Points on a hilly landscape, in no order, each with its height.
A ball rolls from a point to the lowest of its 4 nearest points, and stops where none of them is lower. Distance is the straight distance between rows; heights are no part of it.
tavu: [126 156 144  88 149  94 135  78 137 159 132 134 122 132 114 103 109 137
 118 137 146 110]  (h 118)
pizus: [149 120 112 133 124  91 177 156 171  94 174 124 132 144 129 148 142 114
 175  90 166 100]  (h 388)
Sed: [ 74 119 169 127 159  88 117 115 104 199 123 106 133 105 115 120 102 148
 123 104 163 148]  (h 366)
petut: [124 138 113 163 125 145 132 182 115  84 162 139 104 119 115 154 142 112
 187  58 136 124]  (h 447)
gomap: [153 182 120 147 134 172 170 129 148  94 130 165  50 144 136 176 138 106
 101  86 106 115]  (h 361)
Ribug: [ 86 114 100 179 140 123 107 155  86 128 159  94 144 124 137 121 142 151
 171 125 125 168]  (h 531)
nemug: [ 55 126 166 101 146 106 112 108  93 191 109 133 142 126 110  84 118 156
 123 120 150 167]  (h 321)
Dif: [159 131 142  70  90  90 139  51 160 124 129 129 143 137 119  78 137 119
  79 156 164 103]  (h 120)
nafos: [113 116  98 182 118 129 118 191 114  95 164 114 134 117 119 129 149 122
 207  56 158 153]  (h 774)
tefib: [102  90 112 187 133 104 150 172 137 127 168  95 179 124 151 163 103 123
 190  83 153  91]  (h 430)
dal: [191 135 114 135  89 136 143 120 163  36 195 167 122 134 149 133 173  47
 134  82 115 106]  (h 394)
risez: [111  96 117 188 123 165  92 209  75 101  97 111 161 115 127 132 114 119
 190  99 117 172]  (h 515)
ruv: [113  92 114 171 173 148 103 206  83  99  67 137 124 114  94 137  75 146
 162 131 114 126]  (h 410)
Geza: [164 124 133  99 101  82 146 102 179 101 114  99 163 127 133 117 161  98
 101 142 174  79]  (h 251)
Kuzak: [102 152 119 122 158  96 144 151 133 163 114 120 100 119 106 131 115 165
 148 127 129 130]  (h 528)
Noput: [180 118 120  85 139  98 177  89 189 134 115 128 138 149 134 139 133 105
 105 129 166  66]  (h 243)
Vul: [196 101 105 106  75 140 154  78 170  65 121 150 132 106 167 155 163  61
  70 155 137  76]  (h 351)
nelur: [124 106 147 126 125  79 132 104 135 152 157 119 184 125 146  90 155 111
 133 142 141 120]  (h 338)
Ziro: [100  98 127 184 147 109 142 158 137 184 132  79 167 142 148 161 116 123
 186  85 184 117]  (h 165)
Bomaf: [155 137 134  97  76 126 104  84 171 116 152 141 140 147 144  88 116 110
  71 172 109 126]  (h 416)
Dulos: [196 157 103 123 137 161 174  76 170 131 144 177  82 128 114 170 130 121
  96 120 109  90]  (h 372)
vilu: [109 155 152  47 153 112 108  64 115 178 119 142  86 112 112  94 113 150
  90 137 123 148]  (h 218)
lilev: [ 85  87 129 183 125 156  58 182  83 100 139  73 161 135 157 125 143 105
 188 110 127 173]  (h 647)
nizir: [202 120 127 102  97 112 175 121 165  87 153 136 126 152 137 152 157  82
 124 111 141  85]  (h 357)
maza: [159 160 110 120  78 189 117  71 147 138 151 177 100 131 179 118 129 118
  48 153  47 145]  (h 420)
magar: [ 79 108 100 186 138 127 136 182 113 117 171 103 146 129 154 144 150 127
 194  99 148 127]  (h 427)
susup: [128 136 141 116 155  90 161  94 149 166 123 114 117 135 122 129 113 146
 136 147 164  98]  (h 193)
menak: [ 91 149 141 104 119 129  71 133 108 124 111 132 145 145 134  90 146 158
 108 173 115 196]  (h 419)
Fif: [150 108 123 135 114  78 153 124 177  99 145 109 184 143 142 133 150  93
 158 121 180  76]  (h 407)
sep: [ 99 138 114 170 153 103 159 173 120 146 132 104 128 127 113 148  93 166
 158 106 147 125]  (h 521)
Lav: [142 142 121 126  89 137 120 162 146  66 213 145 122 129 149 113 158  96
 172  89 118 126]  (h 431)
kifel: [ 73  97 104 188 149 127 131 179  91 126 127  85 172 122 124 159 120 143
 173 103 131 141]  (h 524)
rinob: [122  84 126 143 129  88 146 120 122 163 151 105 209 137 139 116 159  82
 174  97 188 116]  (h 538)
Bif: [161 135 138 122 129  97 177 146 169 129 140 119 148 147 124 151 128 120
 148 113 164  69]  (h 313)
zoza: [120  80 106 199 159 138  92 210  73  96  80 118 156 114 110 139  88 118
 185 139 117 149]  (h 449)
sobor: [151 165 122  82 134 182 127  67 129 140  92 145  73 118 127 148 103 168
  73 172  82 135]  (h 395)
firu: [ 90 111 117 146 116 127 116 165 122 131 146  97 157 126 157 103 131 141
 163 148 111 175]  (h 536)
Pif: [151 163 115 109 126 153 132 132 133 122 114 128  96 129 126 147 146 163
  94 161  84 151]  (h 318)
sumu: [104 122 117 191 129 136 133 210  99  81 115 124 110 106 109 151 125 116
 190  52 126 114]  (h 514)
Misol: [185 141 120 127 135 108 190 145 165 119 133 149 102 155 120 170 112 138
 132 100 161  78]  (h 339)
Fuma: [109 133 128 134 149 129 136 183  90 122  76 102 120 120 106 152 102 164
 139 138 135 132]  (h 408)
Kupun: [ 99 111 116 186 138 157 119 229  88  74 105 127 116 116 113 150 117 129
 187  94 121 125]  (h 590)
Vog: [189 111 117  96 116 147 188  59 166 132 101 145 111 133 134 162 140  85
 101 145 145  70]  (h 305)
nev: [151 153 116 118 122 144 152 143 155  92 159 156 118 138 143 124 135 119
 128 122 106 127]  (h 331)
Pame: [114 112 123 189 123 120 162 208 126 104 121 139  89 116 115 180 115 142
 165  69 134  87]  (h 643)
Mubu: [ 72 104 159 160 171  98 100 145  84 198 113  87 171 120 112 128 134 131
 143 118 141 164]  (h 466)
kor: [ 88 115 122 129 148 102 127 132 121 166 138 100 159 140 110 113 133 139
 125 115 141 134]  (h 330)
sisa: [158 173 118 119 147 177 134  88 127 119 110 156  88 118 128 152 110 175
  86 121  69 139]  (h 359)
seseb: [172 140  96 126  97 172 148  88 139 115 174 201  76 126 162 141 161  84
  86 106  85 116]  (h 371)
malok: [ 99 130 136 124 138 133  79 147  96 133  88 117 141 119 112 102 117 146
 150 171  99 198]  (h 411)
gotiz: [178 170 111 120 122 183 141 113 116 121 115 181  83 139 126 157 148 125
  76 110  63 140]  (h 317)
zatu: [101  94 111 188 137 147 143 229  86  81  64 122 104 103 103 161  95  99
 189  66 111 113]  (h 591)
Rom: [ 72 127 166  76 152 111  91 109  96 187  96 134 123 105  99 106 124 159
 122 128 140 133]  (h 329)
pib: [ 92 109 104 208 129 171 101 190  92 102 139 107 144  99 132 153 126 117
 206  84 122 143]  (h 600)
zeru: [120 114 156  92 110 105 101  93 143 160 133 151 199 142 119  44 159 105
 111 158 151 126]  (h 238)
Pagop: [196 149  95 147 122 165 171  98 155 123 154 190  89 137 145 158 147  82
 104 105 106 118]  (h 358)
gasa: [ 98 114 101 188 119 151 140 208  91  84 163 116 133 114 124 137 139 116
 197  96 125 142]  (h 694)
megi: [109  80 112 204 122 148 123 239  78  83  92 131 118  80 105 166  97 110
 208  40 131 109]  (h 638)
kesam: [161 134 141  65 125 149 106   9 148 158 114 150 119  99 131  92 111  98
  55 165 157  99]  (h 463)
fidi: [205 141 140  92 137 129 182  70 167 161 112 148  97 121 129 167 120 122
 103 115 159  72]  (h 344)
Gadu: [131 153 121 153 123 118 156 153 144  91 171 143  95 115 117 126 144 114
 153  56 140 118]  (h 414)
Fako: [184 148 114 124 107 180 158  78 146 138 126 180  85 127 162 151 130 118
  64 144  60 128]  (h 393)
Giv: [ 86 138 140 147 159  92 155 137 114 181 112 104 126 123 132 135 111 173
 152 113 165 104]  (h 522)
Tuge: [167 107 129  97 102 117 165  81 173  90  83 118 137 132 147 152 172  90
  93 140 190  29]  (h 308)
gab: [134 105 135 119 139  84 166 140 162 147 137 110 143 137 128 130 115 136
 163 114 181 100]  (h 285)
lat: [110 119 125 159 133  99 145 136 152 138 161  99 183 133 131 105 155 104
 197 112 150 114]  (h 639)
zim: [159 131 118 121 103 104 146 137 165  62 174 130 153 152 136 118 138 104
 132 136 149  94]  (h 409)
zuf: [108 116 134 126 163 136  74 172  89 130  64 122 147 139  88 114  96 137
 133 176  97 169]  (h 428)
tufon: [101 107 110 184 112 132 151 169 131 112 189 111 133 120 138 135 143 133
 190  85 146 123]  (h 541)
vodi: [ 70  86 180 129 125 134 104 117  69 199 137 114 201 114 127  97 146 125
 129 104 139 163]  (h 229)
mamom: [106  88  94 192 146 117 121 150 120 123 197  74 173 132 156 157 141 108
 207  90 162 135]  (h 97)
gusof: [116  87 122 161 177 131  96 201  93 135  55 139 141 115 102 149  82 140
 160 155 112 130]  (h 384)
paled: [127 141 135 116  97 125 133 126 133 131 152 132 114 143 128 111 123 155
 107 157 125 150]  (h 425)
Tuza: [ 59 114 179 108 165 115  82 118  57 202 118 121 160  95 115 110 129 139
 123 127 123 185]  (h 44)
mifo: [ 82  97 161 163 154 130  81 158  78 138  91  82 166 119 100 145 138 129
 150 147 108 168]  (h 343)
runu: [134 136 100 133 146 150 125 181 113  71  89 143  89 114 106 148 104 157
 124 105 110 138]  (h 348)
zama: [ 77  93 114 199 152 123 119 180  84 138 125  67 141 112 114 174 113 143
 181  75 144 125]  (h 602)
mil: [114 116 117 163 132  89 158 155 153 132 170 114 143 136 142 125 132 139
 179  97 144 124]  (h 434)
kelez: [ 92  92 137 140 144  91 136 104 144 189 173 101 182 135 127 129 130  98
 168 110 179 112]  (h 426)
meb: [122 144 152  81 115 142  99  67 134 175 130 147 100 126 108  91 113 168
  84 161 117 128]  (h 269)
fuvu: [ 97 105 122 176 143 103 135 146 110 155 130  85 150 133 114 143 107 135
 162 100 134 126]  (h 465)
kam: [178 158 117 115  93 147 141 117 152  55 199 143  89 148 146 137 145  96
 125  99 107 124]  (h 363)
tivur: [139 132 126 108 116 103 146 122 162 125 156 131 140 146 147 102 133 108
 138 134 159  98]  (h 310)
Meki: [ 87 115 134 172 156 119 134 172 102 173 102  89 135 129 103 168  98 151
 170  92 154 123]  (h 432)
Vur: [ 92 124 145 108 134 127  63 144  97 144  92 111 155 134 123 115 119 158
 124 159 131 185]  (h 389)
far: [162 145 128 140 118 141 143 144 157  63 194 170  92 136 147 150 169  84
 152  73 146 103]  (h 392)
dit: [114 100 139 117 107  77 147 114 139 145 129 102 189 124 117  94 152  93
 139 149 191  86]  (h 429)
rop: [ 66 107 167 138 133 129  81 121  76 186 127  98 182 119 110 104 145 123
 131 123 136 183]  (h 150)
zula: [ 67 113 162 118 183 111  82 132  50 172  88 115 159 107  79 128 125 161
 137 145 123 144]  (h 212)
fid: [ 78 110 143 156 125 139  78 149  86 151 125  73 184 132 136 106 132 127
 145 128 122 187]  (h 282)
Tos: [169 105 126  91 106 120 159  84 159  54 111 117 162 121 122 124 164  75
  82 135 156  61]  (h 290)
Lubi: [138 146 124 119 151 149  86 175 104  86  54 139 106 140  97 147 100 159
 121 149  85 151]  (h 177)
tov: [138 135 124 133 119 121 157 170 137 117 131 135 102 135 124 157 104 152
 131 109 131 105]  (h 399)
povuf: [ 99  81 148 196 136 147  85 155  90 137 148  71 163 134 134 137 131 115
 183 107 136 173]  (h 545)
dav: [153 148 103 120 136 155 135 170 112  99  97 157  78 122 114 152 120 149
  86 109  95 133]  (h 275)
Rekar: [114  76 128 176 176 152  50 197  95 143  42 150 143 140  83 106  67 121
 165 162  89 162]  (h 413)
tak: [ 54 111 157 131 193 124  94 116  32 203  82 110 157  95 106 126 125 153
 149 119 149 173]  (h 143)
Vufaf: [ 86  87 108 178 131 141  86 190  77 119  91 101 146 106 121 131 116 132
 169 147 107 169]  (h 506)
vevim: [127 127 112 163 117 103 155 169 139  97 178 109 125 133 142 120 130 111
 195 100 132 125]  (h 525)
lufo: [ 60 119 173 102 127 113  93 112  97 180 145 122 163 109 109  74 140 144
 114 141 144 185]  (h 298)
lolot: [108 165 129  89 160 131 106 135 100 130  75 123 106 116  85 132 119 182
 116 160  98 150]  (h 223)
mefe: [119 151 131 112 138 124 120 157 111 125  94 106 127 132 117 121 109 183
 128 147 129 141]  (h 307)
bugo: [122 140 128 115 147 114 137 146 130 127 147 121 101 141 122 107 124 161
 116 135 111 140]  (h 424)
sato: [163 151 131 131 102 155 146 116 146  89 171 159  89 143 149 141 147 102
 112 117 103 119]  (h 340)
fupak: [ 64 125 148 121 173 113  78 143  78 164  59 111 144 130  90 118 112 153
 144 157 114 177]  (h 255)
rubu: [156 148 139  98  92 158  75  58 169 157 143 151 121 138 168  65 127 120
  55 202  84 147]  (h 493)
dadel: [168 141 118 138 125 153 155 131 161 106 148 150  94 127 136 145 138 123
 114 100 124 105]  (h 315)
rala: [192 146 120 117  98 147 141  97 176 104 148 152 122 141 155 115 145  94
  96 163 104 110]  (h 336)
baro: [167 136 135  96  77 157  93  46 153 110 129 150 123 133 186  80 139  95
  73 183  99 124]  (h 552)
vudan: [148 145 114 124 155 158 129 165  98  89  77 154  67 139 102 175 113 144
  89 137  79 128]  (h 232)
soz: [174 143 117 101 111 164 130  47 157 141 143 170  97 130 165 116 128 124
  72 166  83 140]  (h 396)
Puvag: [116 133 121 109 127 160  88 170  93  98  88 147 119 120 127 128 136 172
 108 167  92 170]  (h 117)
pefu: [ 77  84 145 158 161 105  99 165  93 157  79  83 156 100 104 153 107 151
 166 120 132 136]  (h 353)
Zol: [115 119 108 175 150 115 151 196 116 113  94 124 127 113 103 164  91 160
 176 101 140 131]  (h 526)
tozi: [113 138 124 176 129 141 161 203 121  65 123 158  48 122 100 184 117 125
 140  40 126 117]  (h 662)
noriz: [135 148 131 164 121 139 191 178 139  94 144 151  89 126 120 145 112 133
 157  57 144 111]  (h 397)
tado: [169 122 115  97 123  87 179  96 181 145 130 126 139 151 128 155 120 125
 134 121 179  56]  (h 276)
kizis: [159 114 112 121 112  99 177 110 174  92 159 127 140 166 138 132 147  99
 157 129 175  89]  (h 369)
tidab: [159 136 137  80 139 138 158  46 176 159 117 140 115 126 134 129 109 131
  98 136 166  78]  (h 390)
tozo: [107  74 114 180 146 157  75 203  64 125  69 111 163 114 107 136 108 117
 179 155 106 154]  (h 476)
gida: [187 147 120 115 115 171 143  82 153 116 164 180  94 135 166 132 148  91
  91 138  85 141]  (h 367)
zaka: [184 135 122  91 100 106 149  60 176 119 138 132 144 135 122 134 127  98
 106 140 167  87]  (h 197)
Susa: [156 169  97  99 127 200 126  66 139 146 114 190  78 123 149 164 134 153
  58 156  75 138]  (h 402)
lolo: [185 129 114  97 106 141 139  61 163 123 138 163 124 139 147 145 132 113
 103 132 120  87]  (h 332)
vubev: [ 93 115 157 125 128 101 101 105 109 187 153 126 192 125 137  70 138 108
 134 132 147 149]  (h 334)
tis: [132 152 153  69 145 141 114  35 142 164 114 141  96 110 114  91 115 151
  93 164 131 134]  (h 268)
gigez: [156 155 125 125 120 153 155 151 134  96 138 148  78 133 130 171 118 147
 119  87 108 115]  (h 350)
vovof: [120 138 118 138 106 118 124 166 105  89 119 119 122 121 138 125 121 158
 145 140  87 175]  (h 478)
muze: [148 125 130 109 128  66 159 112 150 143 127 118 153 143 135 135 133 113
 148 134 178  90]  (h 326)
muko: [147 146 141 146 132 138 167 158 142  82 178 142  99 136 132 151 139 123
 139  84 125 123]  (h 391)
zuge: [133 151 132  85 140 128 129 110 116 125  98 126  89 133 124 128 105 183
  88 156 104 132]  (h 376)
Ludam: [ 78  94 143 148 168 113  94 159  79 148  61 101 167 124  95 132 109 145
 153 157 117 156]  (h 288)
Fonu: [160 165 110  79 127 188 132  50 128 171 111 183  88 116 133 151 105 161
  75 165 100 115]  (h 375)
Radem: [ 99 121 122 172 142 120 139 188  99 124  94 113 129 113 113 166  96 151
 166 113 130 118]  (h 474)
Bazo: [119 145 111 142 135 128 121 184 115  75  84 110 113 121 100 143 112 164
 139 141 103 154]  (h 417)
zavep: [116 131 130 143 119  95 140 141 144 119 159 106 144 136 131 124 149 129
 168 118 142 115]  (h 534)
Lezed: [185 137 122 131 108 131 159 137 166  71 175 146 118 149 146 133 134 100
 135 104 124 113]  (h 373)
fifaz: [ 60 101 156 139 154 136  54 175  80 161  58 112 167 142 117 106 142 136
 145 158 102 191]  (h 299)
sevan: [142 117 160  70  97 149 110  39 182 117  93 139 150 105 140  76 144  86
  50 168 150  90]  (h 479)
namub: [160 143 113 118 121 131 143 116 136 110 153 128  94 131 132 145 127 138
  97 125  92 137]  (h 267)
gatok: [123 145 111 146 146 142 152 188 112  76 127 137  63 111 106 162 114 151
 128  96  93 126]  (h 412)
zib: [149 148 144 122  85 107 106 126 149 104 179 103 126 133 149 102 144 111
 121 140 104 160]  (h 616)
doto: [111 141 105 148 120 134 126 209 108  73 118 119 107 130 120 143 129 136
 159 120 104 148]  (h 527)
rin: [ 61 118 138 140 171 114 125 156 106 191 100  94 148 116  97 156 129 166
 150 108 154 126]  (h 448)
Sar: [124 145 148  92  76 145  81  99 169 127 136 143 132 131 153  65 125 130
  60 177 102 155]  (h 377)
lonin: [153 163 108 106 135 171 120 149 109  96  77 153  88 143 120 140 104 167
  74 160  83 156]  (h 278)
gof: [128 135 140  89 158 139  66 150 100 117  62 129 117 132 101 121 105 175
 112 156 102 145]  (h 176)
Gese: [156 166 133  82 128 143 137  74 141 143 130 154  83 128 128 120  98 148
  79 162 112 123]  (h 257)
rolis: [186 111 105 113  92 132 156  93 150  49 131 153 123 124 150 160 190  58
  83 135 154  69]  (h 325)
fasud: [141 145 162  80  99 122  91  45 147 163 143 152 124 122 131  63 113 125
  56 173 118 143]  (h 360)
bab: [108 148 150  93 120  99 111  92 138 152 132 123 145 136 108  97 128 129
 115 155 150 122]  (h 107)
duzum: [142 153 137 167 125 124 168 158 143  94 140 152  70 140 143 183 119 123
 126  67 132 114]  (h 374)
katov: [ 95 128 134 124 126 130  65 153 118 109  92 121 152 132 139 101 147 142
 119 173 104 193]  (h 423)
led: [ 86 146 146 111 137  96 127 105 112 197 113 112 115 119 102 104 116 161
 135 131 164 125]  (h 379)
dute: [138 159 144  81 149 108 149  77 141 184 108 115  96 127  99 116 119 157
 127 128 167  96]  (h 209)
gidu: [114 154 119  95 126 152 112 124 113 134 105 109 111 131 124 110 122 172
  91 173  92 164]  (h 370)
tuz: [ 78 101 127 152 175 102 119 129  95 188 128  85 160 120 126 148 119 146
 166  98 127 130]  (h 406)
kek: [ 91  97 125 168 149  88 162 170 129 163 124 100 152 110 122 163 108 143
 180  61 171  96]  (h 347)
zodu: [108 125 121 175 122 138 137 180 105  78 129 117 107 116 119 139 139 129
 158  85 122 134]  (h 530)
Niba: [175 120 104 110  99 100 153 151 151  74 184 125 156 142 135 116 170  80
 146 120 166 105]  (h 433)
dogif: [ 86  94 149 138 149 156  52 176  89 140  92 105 164 144 117  99 133 108
 135 180  91 208]  (h 365)
fepi: [170 152 114  98 112 162 153  38 152 148 131 174 112 131 139 122 113 116
  84 163 127 101]  (h 306)
tudis: [123 119 127 139 138  86 174 138 152 173 121 132 106 132 119 155 108 170
 153 101 190  70]  (h 362)
Kifi: [185 141  98 138 136 157 174 106 163 100 148 192  74 140 155 176 163  40
 108  84 123  89]  (h 349)
gubu: [126 145 103 130 146 142 146 160 115 115  98 139 100 130  92 157 117 167
 115 109 113 127]  (h 368)
rukir: [106 115 162 101 147  92 135  83 137 177 130 136 164 121 105  92 137 122
 132 137 173 127]  (h 230)
leb: [ 96 102 118 155 161  77 140 133 148 182 141  87 152 138 133 160 112 134
 166 101 171  99]  (h 320)
teget: [126 140 117 151 120 144 130 193 120  77 113 136  76 128 133 157 120 141
 138  80  98 133]  (h 451)
Mut: [159 131  99 126 119  94 174 135 159  92 153 124 127 155 131 136 137 116
 150 100 152  85]  (h 355)
Fopo: [ 76 100 112 174 156 119  90 168  86 125 115 101 155 123 108 135 116 143
 158 117 126 136]  (h 421)
ker: [ 97 120 112 154 164 128 107 184  93 130  87 114 136 124  99 137 109 150
 159 155 119 152]  (h 345)
ded: [179 107 132  93 103 122 136  61 184  96  93 131 152 109 139 110 145  65
  57 169 165  74]  (h 364)
Vurog: [ 77 142 151  93 143 108  98 109  93 173 107 121 141 117 110 111 120 166
 108 152 123 169]  (h 354)
pez: [114 128 117 162 114 128 155 188 127 110 138 105 104 137 121 139 132 153
 171  79 131 103]  (h 606)
kas: [120  81 131 152 191 130  97 169  85 144  46 122 160 128  85 139  68 132
 171 170 111 138]  (h 404)
zom: [111 140 127 107  81 142  87 133 125 111 139 127 116 146 169  75 135 130
  93 176  91 202]  (h 648)
mivot: [183 137 104 109 101 158 130  91 154  82 178 160 124 145 161 123 169  56
 100 142  97 119]  (h 381)
Zefo: [196 142 106 126 121 141 154 116 164  86 155 192  71 148 148 154 144  54
 117  79 145  86]  (h 341)
vebu: [154 123 144  94  99 115 118  90 161 113 136 148 141 131 137  95 145  96
 111 178 145 122]  (h 244)
vigit: [157 164 125 127 136 132 186 110 169 139 131 144  89 131 128 170 119 152
  98 114 146 111]  (h 295)
naz: [172 152 117  88 108 153 137  64 162 107 155 159 130 133 152 115 124  99
  81 167 100 103]  (h 277)
totaf: [168 143 135 103 109 146 119  37 162 138 136 148  96 135 149  95 137 125
  75 178 104 124]  (h 439)
redis: [117 140 123 143 132 111 146 176 112 119 134 110 106 114 122 141 111 159
 141 121 124 124]  (h 446)
Nuve: [ 88 100 145 135 149  97 134 135 108 206 140 119 181 130 120 136 137 132
 146 110 159 131]  (h 294)
tudim: [192 134 120  94 120 141 190  87 169  75  96 141 130 116 147 158 178  56
  89 116 167  58]  (h 303)
guv: [105 137 128 131 120 119 121 152 122 118 106 117 130 139 129 114 129 156
 129 143 110 152]  (h 401)
vizu: [ 95 107 120 179 153  94 173 165 120 174 113 101 132 109 119 173 101 165
 175  74 168 102]  (h 398)
Tegur: [161 165 116 108  78 164 112 103 141 132 146 136  85 139 175 105 141 128
  72 174  60 150]  (h 464)
bunul: [144 156 130  85 150 135 154  99 139 163 126 138 108 121 133 141 113 175
  92 142 123 118]  (h 324)
bigim: [115 141 163  49 136 105 131  78 132 183 133 152 112 105 128  90 113 131
 102 137 139 121]  (h 175)
pinog: [ 97 131 130 148 131 110 162 151 113 131 135  95 125 130 133 147 118 147
 153 112 143 113]  (h 517)
bil: [119 121 105 175  89 144 126 192 133  78 204 141 118 106 137 131 146 124
 178  63 133 138]  (h 529)
mas: [136 152 129 120  69 157  93 112 161  99 167 130 125 148 179  95 144 119
  84 169  77 171]  (h 555)
vumi: [ 98 109 122 181 158 132 108 201  80 121  77  94 125 113 107 155 103 144
 176 105 100 139]  (h 472)
pumok: [156 152 123  78 137 176 119  46 144 153 126 167 102 128 153 114 113 140
  80 188  98 110]  (h 319)
Sur: [111 140 106 146  98 127 129 166 136  94 167 104 144 137 163  91 149 122
 153 125 126 155]  (h 714)
Rusar: [168 150 118 146 143 166 181 135 150  91 149 185  56 134 125 183 139  89
 117  54 124  95]  (h 352)
norup: [196 131 137 101  66 145 132  79 177  78 161 138 142 144 154  98 147  78
  94 167 135 115]  (h 405)
Rabak: [ 92 123 120 150  92  98 116 124 139 139 178  95 169 155 142 107 138 113
 162 137 130 130]  (h 664)
Kita: [111 122 140 126 110 122 100 132 105 145 124 109 133 136 141  91 136 159
 114 178 103 169]  (h 456)
Mel: [106 126 165  72 113 105 103  97 138 160 131 121 152 131 118  65 129 124
  85 163 142 146]  (h 162)
paru: [181 108 123  78 118 128 143  22 166 153 103 162 127 102 131 125 147  92
  63 181 159  70]  (h 386)
Katez: [ 99 146 157 109 163 105 110 119  75 166  95 105 138 115 109 136 110 184
 129 138 136 149]  (h 382)
segan: [161 152 110  93 122 138 139  82 154 129 151 152 108 132 136 119 123 140
  94 150 114 116]  (h 204)
Per: [ 79  93 156 135 197 128  97 148  64 194  42 113 149 122  80 128 115 156
 152 154 137 139]  (h 227)
vizad: [156 118 132 121  89 102 147 129 145  97 196 121 159 140 156 109 151 116
 127 152 134 125]  (h 489)
sogam: [114 170 142  84  82 127  94  95 135 153 133 114 121 135 132  77 153 143
 101 171 112 151]  (h 337)
vasi: [ 62 111 132 157 129 109 100 137  89 156 131  81 145 140 126 114 128 140
 159 151 124 178]  (h 400)
Rovev: [173 152 111 105 105 135 133 101 147 112 145 165 105 151 154 136 139 114
 101 147  77 148]  (h 322)
Nub: [106 112 104 175 118 129 130 166 109 108 179 100 143 119 145 126 141 128
 174 102 129 150]  (h 586)
mes: [ 90 120 111 149 145 149  96 201 102 100 103 107 143 126 132 142 132 139
 145 137  94 167]  (h 569)
fom: [140 110 177  61 119 131  74  21 153 141 104 172 136  80 132  58 126  83
  46 173 171 107]  (h 603)
Bipi: [142 135 136  93 118  94 119  72 167 141 136 128 149 135 131  92 127 133
 102 140 149 109]  (h 7)
fogob: [114 136 146  85 131 122 126 110 117 148 119 126 116 136 113 107 105 174
 112 152 116 129]  (h 387)
Dup: [121 133  98 152 102 123 125 169 123  87 176 119 125 117 124 110 141 153
 165 104 119 159]  (h 657)
tibil: [ 93 130 156 110 136 109 112 130 124 165 142  95 162 132 114  95 132 128
 111 135 130 169]  (h 233)
tokud: [178 158  99 117 135 169 167  79 144 152 142 199  92 132 146 152 116 123
  85 146  93  98]  (h 383)
bez: [101  93 152 166 150 113 122 129 115 184 165  87 172 128 122 145 144 108
 155 112 130 152]  (h 73)
fanun: [ 93 138 130 159 178 125 134 162 108 160  81 102 122 137 118 144 104 163
 156 117 148 117]  (h 471)
Muve: [206 108 123  97 111 108 167  70 167  85 111 136 129 143 130 181 158 103
 107 138 160  56]  (h 281)
tet: [183 157 107 132 122 157 145 116 147 112 147 158  84 133 136 153 125 138
  88 118  85 126]  (h 297)
Sop: [116 105 118 170 129  99 150 158 146 155 166  96 149 139 129 160 125 137
 180  85 153 116]  (h 356)
telid: [154 160 124 100 105 200  91  89 122 142 119 165  94 134 141 118 144 152
  59 167  66 164]  (h 415)
bav: [145 140 146 100 116 116 117  92 159 137 131 149 132 147 130  99 120 119
  92 144 139 118]  (h 108)
gopup: [114 149 131 120 126 101 142 129 137 110 163 109 116 136 142 114 122 147
 139 134 115 148]  (h 488)
Funo: [ 99  74 135 155 160 140  63 179  78 125  67 124 179 133 112 121 102 127
 178 180 112 177]  (h 494)
tor: [ 74 124 146 143 140 121  79 124  88 186 116 103 192 123 108  93 156 128
 116 137 122 172]  (h 119)
Sev: [ 89 120 140 166 113 101 110 137 109 152 167  81 173 140 142 102 133 112
 151 145 126 141]  (h 668)
ketod: [120 150 183  43 134 134  94  29 145 174 124 164 120 104 124  64 109 129
  78 148 145 152]  (h 323)
peno: [165 117 124  79 101 121 150  48 151  97 104 128 137 116 134 130 154  86
  65 161 183  65]  (h 328)
nadiz: [172 153 140 120  93 149 132 132 146  62 185 153 110 138 163 118 161 105
 122 114  93 144]  (h 380)
Fogig: [100 122 170  86 123  97 105  80 132 183 124 129 146 100 110  60 123 129
 117 139 153 132]  (h 196)
subeb: [133 149 119 125  89 145 116 170 127  79 153 129 101 120 135 121 137 130
 117 110  92 179]  (h 573)
zup: [159 155 102  74 133 155 148  50 164 167 133 177  99 119 137 128 119 147
  86 150 119 102]  (h 261)
Dako: [ 91  76 110 194 150  98 129 127 120 178 188  70 196 131 153 144 116  89
 164  89 163 138]  (h 455)
motu: [164 160 118 108 136 116 162 112 160 123 151 136 119 143 132 131 126 145
 120 136 137 103]  (h 254)
Ridaf: [162 170 125  86 131 169  94  95 121 134 105 134  94 145 126 117 116 178
  62 169  92 161]  (h 385)
damo: [ 91 153 163  50 160 127 122  80  95 202 107 130  93 104  92 104 108 169
 112 135 153 133]  (h 274)
zenot: [ 99 101 118 201 152 136 167 197  87 130 105  96 131 113 138 197  90 138
 195  54 144  99]  (h 667)
Lotal: [ 75 101 127 180 137 129 101 154  91 142 142  61 163 115 132 135 151 126
 163 125 123 180]  (h 422)
Rumig: [136 129 135 138 127 111 139 170 127 112 174 146 131 142 125 133 121 130
 162 128 128 122]  (h 454)
misu: [194 136 123 136 117 139 165 107 160  87 152 174 102 150 130 154 138  93
 120  98 134  73]  (h 335)
mibal: [197 112 106 115 134 132 194  80 173 116 116 166  79 127 127 184 147  86
 102 106 145  60]  (h 327)
Silob: [114 175 133  88  91 146 100  81 134 140 121 136 121 138 122 104 115 172
  68 172  95 164]  (h 333)
sak: [189 134 126 106 106 143 146  58 173  87 131 144 132 127 159 114 147  86
  91 172 129  74]  (h 342)
Ful: [129 107 156  92 108  93 122  79 152 159 127 136 181 124 115  61 155  88
  93 149 177 109]  (h 296)
geb: [122 140 160  80  83 131  79  80 148 156 134 133 134 132 136  49 129 117
  79 178 136 147]  (h 242)
sugiz: [194 121 114 121 131 117 181 118 174  89 145 146 125 140 141 154 130 100
 136 118 162  80]  (h 346)
zof: [ 74  95 180 162 132 154  56 146  70 184 105  81 187 137 117 115 153 122
 154 145  96 206]  (h 403)
nop: [155 143 120 149 122 141 148 145 138  76 150 152  72 126 144 144 138 133
 124  82 101 142]  (h 378)
Pezub: [110 115 100 159 136  91 140 153 112 147 144 109 167 133 132 124 117 132
 158 124 138 141]  (h 450)

Call two points neighbours if one is among the 4 nearest of the other. Go from one point of each pair to the other, from neighbour to neighbour, staying as low as possible. Name the highest point that can't be avoided.
mamom, bez -> tefib
bez, Puvag -> kor
tor, Tuza -> rop

Where does a ball stop that starts at each point below?
muze -> Bipi
peno -> Bipi
pefu -> Tuza
zom -> Bipi
ded -> Bipi
Funo -> Tuza
dogif -> Tuza
kas -> Tuza
